Each row is a point on a landscape with many valleys, with its height.
From any point a ball rolls to the lowest of the 2 points nearest to it. It stops when none of these is lower. Distance is the straight distance between rows; heights are no part of it.
J5: [ 93 100 108 103 146 162  60  85 133 157 118 111 153 131 136 113  99  77
 136 144 118 178 165 132 134 131 134 132 187  87  86 168  94  94 149 145
 121 114 125 119 166 148 133 113 142 111 147 169 155 116 179  85  48]  h=7.19
J989: [115 145 143 121 173  79 174  99 137 137 124 119 101 132 150  84 136 113
 149 109  92  39 142 104  78 194 160 165  99 125 152 122 143 182 110 121
 140 154 120 141 116 128 139 104 130 143 101  74 122 147  99 154 163]  h=6.89
J311: [127 115 151 117  80  84 196 122 151 106 155 105 138  87 136 135 118 115
 144 110 120  88 107  59  97 131 158 162 115 150 154  82 118 163 146 115
 162 144 123 174 111 127 129 111 154 133  92  84 151 109 111 144 163]  h=7.59
J968: [116  93 174 135  97 151 178 176 170 152 126 168 106  74  93 138 147 103
 126 109 126 140  91  98 106 118 118  90 150 118 136 124  75 188 127 153
  83 102 111 146  97  93 165 123 150 102  85 112 158  60 176 143 146]  h=4.86
J294: [111 135 119 101 173 177  86 128 130 126  97 141 116 144 123  64 101 142
 149 150 149 132 151 163 134 159  86  99 182 106 125 141 117  85 131 124
 136 115 128  98 122 122 172 120 126 113 107 156  80  87 112  90 117]  h=6.48
J826: [101 130 117 109 128 180  59 122  97 140  95 124 113 156 157 106 126 154
 117 153 176 200 164 141 154 106 126 138 127 126 128 161  95  99 104 125
 130 108 166 122 187 140 101 135 118 138 159 152 128  99 141 106  76]  h=5.75
J981: [136 128 106 111 102 134 144 129  49 147 141  58 138  87 144 152 116 134
 158 152 119 187 132  70 108 118 121 100  96 112 145 110 122 136 189 142
 165 109  82 134 162 172 149 147 126 150  94 119 113 153  81 131 152]  h=3.56
J15: [118  92 180 110 129 179 151 214 162 150 140 159 102  78  68 116 151 134
 139 111 144 162  89 119 156  97  92  72 135 136 158 103  84 171 128 144
  84 107 135 131  66  98 179 114 133 122 101 103 107  59 153 132 153]  h=5.98
J716: [147 154 145 155 137 105 127 153 123 115 118 197  97 181 145 112 150 175
  89  83 122  51  70 204 118 132 130 143 102 148 111 111 207 141  43 104
  92 148 139  87  88  90 113 181  95 117 162 123  84 166 145 133 140]  h=8.99
J547: [ 92 106 112 131 136 154  69 149 132 135 138 112 106  97  95 137 139  95
  94 178 142 193 168 130 142 122 110  89 146 163  78 164  85 102 130 160
 174 110 171 144 132 110  98 155  82 124 171 137 164 107 172 102  86]  h=2.05
J173: [125 125 112 126  60 107 139 114  90 109 153  71 146  96 134 153 134 103
 130 162 129 168 144  73 121 113 135 133 113 152 124 102 114 121 176 124
 177 121 127 149 154 158 111 132 130 149 133 112 149 144 103 126 146]  h=2.81
J852: [144 152 107 134 136 111  96 134 138 131 152 128 136 141  80 165 145  82
 101 203  90 105 171 216 164 157  56  68 144 143  90 140 164 118 150 170
 145 148 121  80 114 101 119 144 104 144 116 151  98 158 129 150 163]  h=4.53
J714: [132 204 102 129 165 129 106  87 108 136 109 111 103 167 150 124  95 145
 137 173 113  95 175 175 127 184  79  83 161 103 117 162 141  87 123 151
 160 121 107  83 153 138 141 136 117 168 131 181  62 128  80 125 129]  h=6.36
J88: [122 121 121 138 166 126 130 109 138 154  85 157 119 141 147  80 128 117
 120 103 153  82 105  83  51 175 183 106 128  72 124 159 123 139  95 137
 103  68 104 148 152 135 133 162 147  89 119  89 141 104 130 111 107]  h=3.78
J913: [159 102 148 130  89  95 195 155 130 145 137 114 129  73 123 182 108 109
 151  69 113 113  98  66  93 121 173 159 108 106 151  87 112 194 139 134
 147 132 101 159 112 145 136 102 174 155  88  89 156 131 132 156 169]  h=7.95
J12: [108 144 142  93 119 154 117 146 145  78 134 133 104 168 103  58 166 181
 119 171 191 125 152 145 117 126 129 116 152 142 115 133 132  66 106 100
 165  90 156 127 112 128 156 151 109 100 140 124  74  73  86 102 119]  h=6.96
J804: [117 107 124 149 136  91 127 113 167 129 140 204 143 196 176  86 159 157
  96  54 133  65  68 154  81  98 184 167 113 156  90 110 176 131  54 100
  69 115 150  87 104  78 131 155 123  95 175  82 129 117 154 119 119]  h=8.34
J203: [138  87 104 140 172 165  73 113  88 189  93 125 174 117 116 169 100  99
 166 101 106 174 134 155 174 132 105 120 141  88 127 153 123 138 157 122
  72 154 114 122 131 139 135  83 141 122 120 187 163 177 175 101 109]  h=4.49
J527: [105 138 133 119 158  86 150 113 126 146 124 103  91 103 138 107 131  75
 121 151  98  61 155  76  33 203 135  81 135 120  94 139 137 141 137 165
 183  99  95 143 134 139 130 172 124 124 109  84 132 131 119 130 128]  h=8.86
J519: [147 126 121 162 107  68 128 158 136 126 183  99 118  89 102 190 111  65
 111 166  81 118 153 170 140 131  89 102 120 157  89 112 165 168 146 160
 182 151 116  95 108 124 104 146 114 177 123 115 148 194 138 159 159]  h=3.76
J471: [129 109 137 109 154 173 119 114 137 147  88 162 161 141 152 113  93 145
 158  71 133 143  95 104 124 134 145 164 161  71 149 140  88 121 140 117
  84 152 103 161 135 151 133  98 159  93  92 145 153 119 146  95 109]  h=1.58
J514: [105  88 106 107 133 156 103 129  89 186 133  82 138  60  87 151  92  78
 169 125 105 206 167 106 146 110 117  80 157 110 141 133 100 130 206 157
 141 121 100 126 116 155 151 106 109 130  84 166 152 176 131  90 139]  h=5.45
J817: [ 95 113 121 111 168 169  51 133 149 157 106 129 138 125 120  71  91  97
 150 138 126 149 156 158 139 158  97 103 207  93 110 151 103  91 156 153
 122 126 126 119 120 128 183 110 137 100 116 169 115  98 163  75  81]  h=6.81
J578: [134 100 147 132 164  75 158  88 138 158 135 179 153 151 167 140 108  99
 147  56  67  36 109 156 108 157 183 207 127 101  97 135 159 184  90 124
 125 201 117 105  99 109 107 109 173 149 120  98 169 179 183 154 113]  h=5.72
J422: [105 130 144 107 116 157 122 145 149 100 129 133 136 159 111  52 180 165
 118 175 182 118 144 165 144  99 151 124 141 135 140 129 145  93 124  85
 104 113 191 119 125  96 177 117 114  79 124  97  89  75 115  99 133]  h=6.72
J2: [147 100 129 140 116 151 141 157 117 111 118 132 145  94 128 161 133 145
 142  78 168 170  95  96 170  66 141 166  95 150 174  92  94 135 124 114
  90 134 156 170 128 132 107  82 129 139 137 116 162 109 121 149 143]  h=8.71
J760: [148 142 136 139 156 116 102 175 140 104 108 187  94 136  94 158 132 149
 114 130 135 111 112 184 173 143  78 104 126 167 107 117 157 112  69 140
 129 137 132 116  93 119  86 164 104 123 138 165 112 144 132 161 133]  h=4.20
J583: [113 197 107 117 192 115 136  84 138 133 119 109  90 162 171  90 110 125
 155 147 106  59 190 153  73 213 113  89 155 125 129 146 131 103 117 147
 171 128  92 108 126 141 163 122 124 155 134 147  55 127  74 142 155]  h=6.54
J667: [117 147 128 112 153 122 120  87 111 145 100 110  98 115 152 124  84 102
 131 145 112 103 147  80  53 180 136  89 148  80 115 159 110 113 142 152
 177  94  78 128 162 174 132 165 141 120 111 141 130 132 114 119 103]  h=9.00
J155: [138 121 122 136  72 101 181 130 101 154 134  70 147  80 132 168 127  74
 145 111 113 134 124  60  70 122 185 125 115  92 124 128 121 176 166 143
 145 108 107 153 147 158 135 136 163 133 102  81 168 157 136 124 153]  h=8.31
J635: [110 146 127 110 100 177 122  89 103 118 107 113 121 155 179  63 126 174
 117 159 160 175 148  82  94 121 174 134 111 121 147 163  92 109 115 106
 149  87 133 132 202 164 128 146 146 120 136 114 118  66 105 101  92]  h=7.16
J867: [147 173 100 130 140 131  85 106  98 138 118 115 129 164 122 136 128 131
 114 183 132 120 150 181 154 162  99  99 125 116 100 150 148  98 124 135
 153 109 136  85 173 132 112 161 116 141 141 159  94 134 107 125 115]  h=6.17
J842: [120 117 139 137 111 104 115 147 171 102 130 200 126 179 151 116 164 158
  79  98 157 103  88 184  94  67 166 141 132 163  78 125 174 112  33 131
  68 115 163  93 105  88 122 180 106  84 192 113 116 102 167 139 110]  h=8.61
J164: [159 106 151 115 129 114 154 186 121  89 164  96  81  88  96 180 136 180
 115 143 146 164 109  67 144  86  97 109  70 190 113 101 113 112 125 156
 183  88 109 198  89 147  85 158  96 150 159 130 132 132 103 151 130]  h=8.49
J938: [120 127 131 111  76 110 171  97 144  85 158 100 151 119 130 121 137 142
 147 147 129 126 128  75 125 114 128 178 126 169 175  73 145 124 176  92
 141 168 132 153 121 134 129 103 153 134  96 116 129 124  73 138 170]  h=7.24
J815: [122  92 102 131 166 159  71 133 102 186 115 104 143  87  83 165 103  59
 159 138  97 184 162 145 150 130  98  72 161  89 112 150 126 151 182 154
 105 110  94 100 120 141 146 108 118 112 100 179 150 171 171 101 118]  h=5.26
J774: [116 121 117 125  97 109 119 101 155  93 154 134 156 179 156 101 160 133
  81 140 173 123 145 140 116  83 189 168 127 157  89 121 138  78 108 130
 127 109 184 100 161 105 103 161 121 105 195 115 134  97 147 134  78]  h=6.39
J130: [143 147 143 136 164 101 149  72 116 182 114 139 191 182 176 128  84 116
 153  41  78  64 107 146  94 160 176 214 122  75 119 157 150 146 116 107
 117 177 100 111 119 145 111  96 170 152 121 122 157 202 155 114 109]  h=5.29
J362: [163 156 101 158 126 117  85 141  93 119 119 120 146 152 129 165 129 133
 109 158 136 138 134 189 177 122 114 134  92 139 115 130 156 127 116 123
 132 129 150 101 165 127  88 153 119 140 163 145 129 171 127 148 114]  h=5.92
J433: [101  99 110  93 122 149 127 107 112 134 143  90 133  91 115 151  61  90
 176 134  79 208 159  89 147  98 120 122 152 151 144 137  88  88 215 151
 174 142  72 149 110 166 132  80 138 142 101 159 184 151  98  88 147]  h=4.67
J703: [127 155 121 124 160 173  80 128 112 135  95 141 125 157 140 104 108 167
 149 148 156 164 129 174 187 142  85 124 147 129 144 138 117  90 125 108
 117 130 147 100 137 115 138 108 113 129 122 179 105 109 102  99 111]  h=6.18
J254: [156 157 146 138 179 143 159 136 119 130 118 147 111 126 128 111 146 156
 129 116 103  58 118 152 127 170 102 107 105 117 168 107 144 157 130 100
 113 154 117 118 109 114 144 117 122 131  87 118  68 142 107 159 183]  h=3.21
J866: [119 134 125 165  65 109 164 187 108 156 161 108 103  51  78 194 156  86
  90 159 119 200 114 118 116  86 104  73 115 166 115 120 108 155 130 163
 156 102 107 133 106 111 136 162  98 132 158 100 156 152 157 163 144]  h=2.06
J409: [143 118 129 159 125 163 146 165 116 167 132 154 143 103  76 133 159 124
 122 147 115 126 107 209 184 107  69  69 130 114 165 111 148 171 126 119
  39 158 129  76  92  81 166 122 114 123  94 120  81 121 135 150 187]  h=4.99
J156: [133  98 124 129 131 103 139  87 166 126 124 160 174 140 159 123 122  95
 105  88 126  85 112 128 102 130 169 155 143 121  99 127 139 116 117 137
 108 132 144 126 139 111 123 135 167 108 134 116 160 127 157 129 105]  h=7.75
J432: [146 119 115 120 165 141  91 112 110 154  82 129 137 131 150 159  71 110
 140  89 120 149 107 108 105 148 143 129 147  57 111 171 110 119 123 130
 131 124  71 142 170 182 104 125 160 114 117 179 160 171 157 121  87]  h=9.29
J656: [170  95 122 123 146 129 131 158  90 122 155  86  90 111 129 158 110 177
 138 139 139 190 132  87 172  68 105 115  57 186 138 120  97 105 161 149
 181 114  98 182 102 155  93 126 114 156 155 153 139 140  71 133 140]  h=8.70
J807: [122 126 158 117  82 147 152 152 151  79 113 137 121 123 141 128 157 165
 110  96 201 143  91  73 107  63 180 169 103 149 150 113  96 129  94 118
 103  97 173 174 143 119 116 129 119 104 147  89 156  58 146 140 102]  h=7.79
J64: [145 168 147 131 133  58 115 176 172  57 143 177  56 144  80 159 167 169
 117 125 128  83 124 189 173 140  95 138 125 172 107 112 187 128  59 136
 166 140 137 128  73 136  75 168  93 151 148 167  76 173 110 163 140]  h=4.76
J272: [110 114 134 133 156  67 184  95 168 153 147 146 127 154 147  87 148  88
 138  97  79  33 120 124 100 155 186 175 103 106 137 117 163 183 100 125
 102 153 125 137 115  99 144  96 143 143 110  50 153 140 132 153 131]  h=7.14
J763: [167 105 110 145 124 174 122 140  80 139  87 123 167 127 153 152 125 156
 145  55 155 183  98 116 168  89 149 168 100  96 167 127  96 134 135 104
  72 146 131 160 161 151 111  83 135 135 116 136 162 144 135 130 131]  h=9.06
J424: [133 128  99 139 156 166  76 100  87 150  81 132 138 161 179 147  73 149
 155 105 130 191 127 145 185 111 126 162 137 128 132 164 104  79 124 104
 116 152 114 130 166 156 110  92 145 147 157 198 165 150 127 106  85]  h=9.28
J7: [139 120 105 134 133 150  92  94 103 153 118 114 185 125 132 151 109 105
 135 142 114 155 143 161 173 124 111 134 128 104 135 137 130 120 166 125
  98 144 142 102 165 130 131  93 139 135 124 156 141 161 125 115 121]  h=5.13
J896: [120 119 147 125 173  65 131  78 154 127 141 176 123 143 166 112  98 133
 135  57  90  34 146 167 109 179 137 184 162 139  87 119 149 160  86 138
 157 195 119  89  92 110 118 115 153 145 148 131 128 170 148 168 136]  h=6.09
J105: [164 151 125 170 133 122 151 102 100 151 131 130 176 139 149 137 136 129
 127 101  96  84 114 170 147 146 126 155  95 103 166 110 161 160 143  94
  76 171 140  93 138 104 130 105 146 148  99 108 112 177 129 134 154]  h=0.71
J863: [103 166 108 130 146 161 131  79 131 131 107 169 137 218 184  71 121 200
 123 104 166  93 121 185 122 150 118 142 166 121 133 132 158  52 109  78
  95 143 141  65 114  99 177  99 120 128 141 151  71 124  92  72 141]  h=6.73
J561: [128 166 135  95 160 138  97 152 145  74 114 154  64 171  90 100 157 186
 116 159 181 133 146 173 126 152  97  88 163 142 100 133 130  61  83 134
 189  80 128 118  92 147 129 175  91 118 148 163  54 100  73 122 121]  h=7.18
J410: [129 109 109 133 120 134  86 123 125 133 127 114 160 125 115 165 130  97
 118 152 138 161 148 171 181 100 116 121 120 157 105 129 122 118 145 131
 107 136 166 118 144 115 103 117 115 138 153 143 159 142 146 132 115]  h=5.56
J234: [134 106 124 114 160 186  84 133 119 171 101 123 163 120 126  99 119 125
 160 106 135 176 123 127 141 144 119 116 156  54 160 150 100 145 162 118
  72 121 124 123 150 135 163 102 135 103  81 148 123 113 157  82 107]  h=3.24
J819: [ 87 123 132 118 105 147  96 156 132  91 152 105 107 108 107 122 153 131
 108 183 160 193 164  88 136 114 112 101 143 172 101 135  92  80 131 140
 192 106 177 163 117 128 106 159  79 124 164 130 150  89 139 107 100]  h=2.98
J907: [151 157 121 147 144  60  93 154 146 107 153 116 102 122  97 170 129  89
 107 181  92  91 165 199 155 177  74 102 122 161  74 129 162 145 122 165
 204 162 121  99 109 126  80 158 109 165 129 144 119 189 128 164 139]  h=4.16
J748: [148 148 136 133 179 130 144 114  95 160 104 119 156  99 135 161  95 127
 162  96  71  91 140 137 119 180 103 117 111  77 164 124 134 176 163 130
 110 168  91 107 129 153 139  85 138 163  75 144  88 190 126 159 170]  h=8.83
J325: [156 142 140 145 130 116  98 169 132 105 105 158 100 114 116 150 131 127
  90 139 154 122 110 162 137 115 117 108 115 142  82 145 147 122  59 160
 124 104 139 122 132 126  83 189 110 107 172 133 135 122 171 156  94]  h=3.52
J71: [108 104 109 110 166 184  50 121 109 155 100 112  95 143 171  93  82 146
 152 117 144 226 160 108 158 112 131 127 138 104 145 178  68 111 107 138
 133 100 108 137 182 171 115 125 129 136 154 182 134  99 158  88  60]  h=5.27
J277: [165 185 133 128  98  80 132 174 148  51 150 137  84 144  67 142 206 173
 118 158 130 117 121 176 149 124 118 134 105 158 136 112 196 130  89 125
 153 116 149 144 103 137  90 181  78 132 153 146  58 151 102 146 139]  h=5.16
J4: [122 141 115 127  54 109 146  94 162  66 160  87 158 162 123 108 160 155
 126 165 160 111 133 104 144  96 143 208 121 179 169  86 155  96 173  83
 136 154 161 144 139 127 131 111 129 140 139 128 126 127  77 132 143]  h=6.97
J944: [147 149 142 158  88  92 137 156 158  87 135 129 115 120 116 147 139 118
  92 137 148 105 106 142 120  98 144 136 111 160 105 120 146 141  81 132
 140 107 157 128 135 118  92 168 123 116 167 103 149 126 155 159 103]  h=2.83
J958: [140 176 124 138  71  83 149 147 137  77 175  93 122 136  80 141 195 131
 113 197 134 117 137 145 137 128 110 127 111 170 139 106 178 138 134 119
 164 120 145 139 114 117 122 167 101 125 148 117  87 129 116 134 155]  h=5.55
J338: [126 128 138 142 129  79 164 126 133 159 136  99 112  83 131 149 122  53
 129 130  79  71 142 104  65 170 142  80 103  96 105 152 146 195 134 162
 152 108  94 135 132 126 124 159 146 138  95  79 154 156 157 145 141]  h=8.72
J675: [103 128 115 118 113 152 115  64 121 147 117 116 165 177 174  60 137 143
 107 155 147 139 156 115  94 124 186 141 136  92 126 161 116  92 125 112
 121  86 149 111 189 128 141 125 148 112 143 113 129  79 111  93  86]  h=6.95
J327: [100 101 159 118 114 158 149 176 174 136 138 143 107  74 102 111 141  80
 118 129 138 147 111  73  83 145 117  69 181 118 105 147  79 155 141 162
 135  88 128 154 100 101 160 141 129  85 102 103 163  55 183  99 108]  h=3.39
J996: [102 168 127 140  53  82 190 168 137 105 187  94 109 104  68 145 200 115
 109 201 124 128 122 107  99 131 101  97 117 170 118 104 158 135 133 132
 159 116 129 152  89  96 148 181  97 109 146  97  91 118 124 138 165]  h=5.23
J82: [138 106 100 121 148 190  69 123  68 162  89  98 121 125 153 127 105 137
 150 122 128 217 137 105 158 113 125 105 109  78 163 173  74 144 133 121
 118  96  95 145 193 190 121 116 128 143 127 169 141 129 135 103  96]  h=4.72
J560: [103 135 116 137 117 149 116  66 130 121 105 143 155 203 191  61 114 188
 111 109 172 148 133 124 109 114 186 174 144 108 130 139 115  69 112  96
 101 116 165  92 166 121 143 116 147 109 150 128 124  91  96  98  92]  h=6.74
J740: [109 136 121 114 106 152  84 121 128 113 126 122 140 161 137  95 147 141
 101 174 183 158 163 149 148 105 146 149 128 141 106 146 120  94 120 136
 130 114 190 114 168 119 112 144 106 109 170 130 125  87 138 117  97]  h=6.06
J928: [126 145 121 133 175 116 134  66 124 195  95 137 177 184 162 113  90 111
 150  69  94  78 111 123  71 176 177 171 125  47 128 173 137 126 115 125
  94 130  93 128 155 149 123 125 165 122 123 114 145 177 148 106 101]  h=4.90
J436: [103  84 172 130 119 157 147 188 175 135 143 184 102  89  66 133 135 126
 135 119 116 130  97 153 190  97  86 105 150 151 153  88 100 169 112 126
  59 143 149 120  58  79 164  99 128 115 102 133 127  68 160 141 166]  h=6.71
J712: [152 124 170  97 125 106 176 172 144  91 160 135  92  86  99 154 132 168
 124 134 126  83 102  72 118 129  98 116  99 160 149  71 142 157 129 129
 154 120 106 164  84 127 114 131 122 142 101 115  97 115 114 171 157]  h=7.94
J169: [111  78 176  96 150 153 141 170 179 100 131 194  89  99  81 133 126 152
 137 106 128  86 101 133 187 126  87 106 160 157 141  78 114 134 117 131
 103 161 135 139  58  92 142 100 121 132  95 156 120  71 141 149 156]  h=7.20
J934: [141 113 112 115 119 155 110 128  67 151 107  88 135  97 142 154  98 120
 140 135 124 171 129  80 117 127 129  95 111  82 137 157  98 143 155 130
 139  89  91 143 180 187 122 135 128 132 110 149 150 141 112 124 125]  h=4.17
J394: [145 112 131 134 166 149 112 128 134 144  85 173 111 124 138 102 135 135
 100 100 182 103 105 120  80 157 150  90 144  87  97 164 129 133  81 136
 100  68 119 127 156 127 121 188 127  84 135 116 128  97 168 123  90]  h=2.97
J810: [135 147 140 131 123 120 114 169 142  87 116 202  91 175 126 116 174 186
  88 107 153  99  84 194 122 102 139 137 121 150 105 124 190 111  47 114
  87 118 161  95 105 102 121 181  98  81 170 137  81 133 135 126 128]  h=8.82
J40: [149 106 115 146 143 178 124 124 100 197 103 136 175 105 105 126 136  96
 151 112 108 146 121 147 140 140 111  88 151  47 150 151 131 183 162 122
  38 132 109 104 131 117 177 103 137 101  77 130 113 143 166 103 136]  h=4.30
J76: [130 145 107 131  84 104 107  94 163  67 153 118 151 181 147 110 138 147
 105 140 171 118 138 126 148  93 159 201 135 179 120 103 145  84 137 108
 149 135 173 117 145 121  97 132 127 133 180 138 141 131  98 130 109]  h=6.69
J61: [108 136 138  95 123  94 146  93 157  91 143 102 129 123 156 149  53 116
 152 131  83 120 157  92 120 149 117 178 150 144 139 110 118  92 170 143
 201 192  88 144 119 170 113  84 160 159 115 147 155 158  84 152 145]  h=4.50
J702: [171 186 112 169 123  98 142 118 114 122 146 109 128 153 119 127 165 136
 119 151 103  80 136 196 157 143 104 152  75 121 158 119 190 174 122  95
 117 153 151  98 137 107 125 142 111 149 134 107  78 172 115 141 158]  h=1.83
J505: [144 116 127 148 119 141 141 100 126 144 139 150 219 156 152 134 144 127
 115  92 113 111  97 166 161 109 152 173 116 107 147 110 149 135 146  94
  49 169 160 105 137  86 136  81 153 116 119 116 147 140 150 116 136]  h=2.14
J68: [105  95 108 145 123 153  94 162 106 158 140 100 111  62 101 171 135  80
 121 152 132 206 155 102 139 110 106  72 130 147  97 155  85 134 162 159
 165 104 141 147 130 133 115 141  88 131 145 133 179 130 168 105 116]  h=3.14
J871: [148 103  95 150 137 173  73 122  53 164  80 126 149 136 162 154 120 149
 135  78 149 192 115 146 171  93 138 162  95 110 142 166 103 115 122 102
  89 149 134 146 181 154  97  90 138 151 156 170 168 162 156 110 104]  h=9.30
J189: [130 108 135 152 132  98 147  89 158 141 120 185 169 179 180  96 129 139
 108  48 136  61  72 130  93 121 198 184 123 125 114 119 144 131  89 112
  78 128 157 119 127  91 123 123 151 106 149  92 157 127 150 119  98]  h=8.05
J835: [141 119 111 116 115 140 129 122 110  88 158  91 106 145 159 143  98 156
 147 147 130 196 138  80 175  87 111 144  88 188 148 122  99  72 162 129
 194 137  96 170 136 176 108 107 137 164 156 156 152 119  62 125 131]  h=8.87
J950: [ 78 116 144  99  64 131 140 142 146  78 166  98 139 112 112 112 157 125
 111 174 170 175 137  65 114  99 131 128 160 182 106 118  97  90 147 126
 164 122 180 164 112 112 131 132 103 109 150 106 159  66 132 118 106]  h=3.81
J300: [130 103 167 111  96 146 168 170 150  87 141 122 110  94 119 153 146 146
 124  95 185 173  92  67 128  60 147 161 105 183 153  89  78 134 119 137
 115 110 155 189 105 120 128 110 129 124 139 105 161  67 141 154 120]  h=8.23
J102: [122  96 136 134 109 133 144 118 152 127 149 164 183 137 112 146 135 121
 113 122 109 109 113 170 186  94 110 148 144 145 148  90 150 144 153 101
  47 178 169 106 104  75 145  79 146 126 104 135 138 130 144 135 159]  h=3.34
J305: [155 134 119 155  78  98 134 137 113 106 145  93 148 105 134 158 128  94
 112 133 128 125 125 121 118 114 156 144  99 138 112 114 138 145 135 129
 156 117 146 139 164 133 107 150 141 148 152  87 161 139 139 150 116]  h=1.91
J370: [130 165  99 142 149 168  73 120  84 155 103 121 126 179 142 139 108 180
 142 159 147 192 144 189 217 127  92 130 114 152 146 160 121  87 112 106
 121 121 148 102 159 118 100 118  98 166 165 206 111 139  98 100 110]  h=6.44
J157: [117 101 142 100 124 114 137  98 159 100 110 135 136 109 145 138  69 111
 129  98 114 122 126  69 103 135 154 161 160 129 125 118  99  95 143 142
 161 152  97 155 117 162 103 112 166 120 111 132 171 127 111 129 115]  h=5.04
J21: [172 188 130 150 151 113 164 154 114 116 139 132  94 140 108 120 177 163
 126 133  94  51 129 199 148 161  89 123  84 135 171 115 188 188 104  91
 114 166 127 104 106 105 123 140  94 144 109 115  41 165 112 168 193]  h=2.50
J829: [125 109 138 140 107 156 147 156 149 123 149 170 154 136  89 116 172 147
 116 139 119 111 113 199 191  96  96 128 149 149 168  95 164 143 132  88
  38 179 167  99  85  64 172  86 123 113 103 134  87 109 135 124 183]  h=4.21
J879: [148 132 119 174  90 100 129 176 132 138 157 120 115  81  76 179 145  97
  99 177 100 146 130 173 155 106  83  68 112 149 114 121 148 155 120 155
 123 127 130 106 103 112 118 157  99 140 137 116 122 158 142 162 160]  h=3.13
J245: [155 147 133 142 135  86 157 111 101 141 116  84 128 103 149 141 102 104
 152 113  94  93 132  88  76 158 159 141  87  86 140 147 133 184 139 124
 167 124 111 141 152 158 126 142 146 146  97  92 141 168 107 135 141]  h=8.53
J668: [139 109 126 152 156 183 141 146 114 173 100 167 137 113 104 117 156 107
 128 136 100  97 126 188 140 145  94  59 143  80 159 128 150 172 140 118
  42 146 116  95 106  86 188 111 134 114  70 114  85 110 152 126 182]  h=5.12
J643: [141 156 123 139 136  88 157 101  87 160 135  76 148  90 135 152 119 102
 156 127  81 100 149 119  84 166 124 119  98  93 151 129 153 198 170 127
 150 148 112  99 138 145 152 119 143 150  76 100 109 195 105 148 174]  h=8.66
J347: [107 112 128 139 135  52 177  86 194 132 162 146 149 159 151  99 138  75
 124 110  99  57 126 108  82 131 188 181 123 136 112 112 154 140 108 138
 131 124 141 137 118 100 123 131 152 124 135  53 162 114 132 137 106]  h=7.42
J645: [135 128  95 133  63  87 130 101  85 100 160  57 140 126 143 147 105  99
 150 156 114 162 156  94 147 101 136 178 120 161 131 111 123 100 193 119
 190 161 117 135 156 174 114  94 153 173 152 128 163 169  71 131 154]  h=3.38
J274: [134 151 114 125 174 131 114  81 123 138  79 138 115 144 170 132  47 137
 147  98 115 132 127  94  80 169 133 124 157  55 124 178 113 104 117 139
 143 119  50 123 163 188 125 137 161 130 125 163 124 139 123 121  87]  h=9.14
J335: [139 127 144 124 168 156 148 115 128 130  97 162 143 127 141 115 111 150
 146  94 122  89 105 114 116 160 118 132 132  92 160 124 125 134 138 118
  92 147 108 139 126 129 135  97 149 123  78 131 113 126 117 128 147]  h=3.00
J881: [104 175 135 101 194  98 158  87 140 137 128 111  94 142 162  60 124 122
 158 126  85  36 176 127  75 215 137 126 143 143 138 131 126 135 118 137
 154 156  95 128 112 141 159 101 122 141 120 116  81 145  67 162 169]  h=6.70
J286: [ 94 112 133 131  87 149 149 179 111 157 153 104 105  50  92 169 156  95
 111 147 135 206 118  78 103 109 107  63 143 150 100 133  89 141 156 163
 156  90 132 139 110 109 139 161  97 116 134 100 165 116 167 127 127]  h=3.33
J150: [129  97 142 113 164 149  99 161 151 138 104 153  94  86 117 108 115 100
 122 116 160 137 123  83  95 154 122  79 176  87  92 156  91 144 111 160
 130  84 107 152 129 140 125 160 131  86 113 132 152  91 183 115  79]  h=1.48
J742: [135 103 174 101 125 132 178 183 158 108 166 158  77  87  60 169 149 170
 123 118 122  98  88 111 158 108  90 105 109 158 152  65 115 162 116 133
 114 134 120 160  67 103 143 107 115 141 111 138 101  80 126 180 177]  h=7.62
J508: [144 124 110 117 160 159 122 114 116 117 105 130 105 149 171 135  63 166
 156 114 116 195 123  89 179  99 120 132 106 131 163 146  95  84 140 133
 155 136  82 151 147 175 116  93 149 149 150 174 153 130  87 117 105]  h=9.08
J620: [ 74 140 143 119  53 118 192 156 144  87 175  95 121 109  91 114 193 123
 106 186 150 155 126  51  95 111 121 125 149 187 100  99 126 104 158 112
 163 118 152 167  99  90 152 154 104  95 133  95 122  73 131 124 138]  h=4.56
J901: [141 145 168 118  91  86 177 204 148  70 176 118  76  86  64 182 165 158
 116 139 123 134 100  84 125 104  94 126  94 194 131  75 135 138 104 147
 170 100 118 181  79 128 108 159 102 146 155 118 110 124 124 165 135]  h=8.24
J226: [110 130 148 108 102 160 138 128 126  90 119 124 132 144 152  73 158 178
 116 135 197 144 122  80  94  91 184 154 111 137 154 135 103 113 111  99
 120 102 174 149 154 128 134 137 123  98 125  86 122  46 125 114 106]  h=7.45
J404: [116 123 116 126 174  95 138  75 148 183 104 129 146 160 141  96 125  81
 147 103  98  66 124  91  53 192 195 142 114  47 117 158 137 142 108 145
 109 101  91 132 153 150 131 132 152 120 118  65 155 150 124 114 102]  h=4.45
J187: [114 134 120 121 128 150 111  96 152 118 125 156 150 203 147  60 151 167
 110 138 180 113 140 179 138 118 145 147 156 136 103 128 147  70 115  90
 104 117 183  80 136  94 166 120 133  98 150 127  90  98 107  97 114]  h=6.43
J235: [100 112 113 118  96 103 139 101 122 118 160  81 147 112 124 163  76 104
 160 147  94 175 155 105 157 101 111 160 141 172 154 102 117  92 210 133
 168 185  92 142 120 162 125  67 148 162 120 156 160 169  69 126 177]  h=3.93

Where does a ball stop that starts at each point below?
J913 => J305
J842 => J203
J871 => J187
J881 => J203
J508 => J150
J5 => J305
J896 => J150
J958 => J305

Call two points neighbours if one is among the 2 nearest of the other. Go from one point of each pair to the other, from neighbour to neighbour, staying as low as possible. Name the highest point that can't be avoided.
J203 and J866 => J958
J547 and J866 => J286
J471 and J105 => J254
J187 and J703 => J561
J305 and J203 => J514
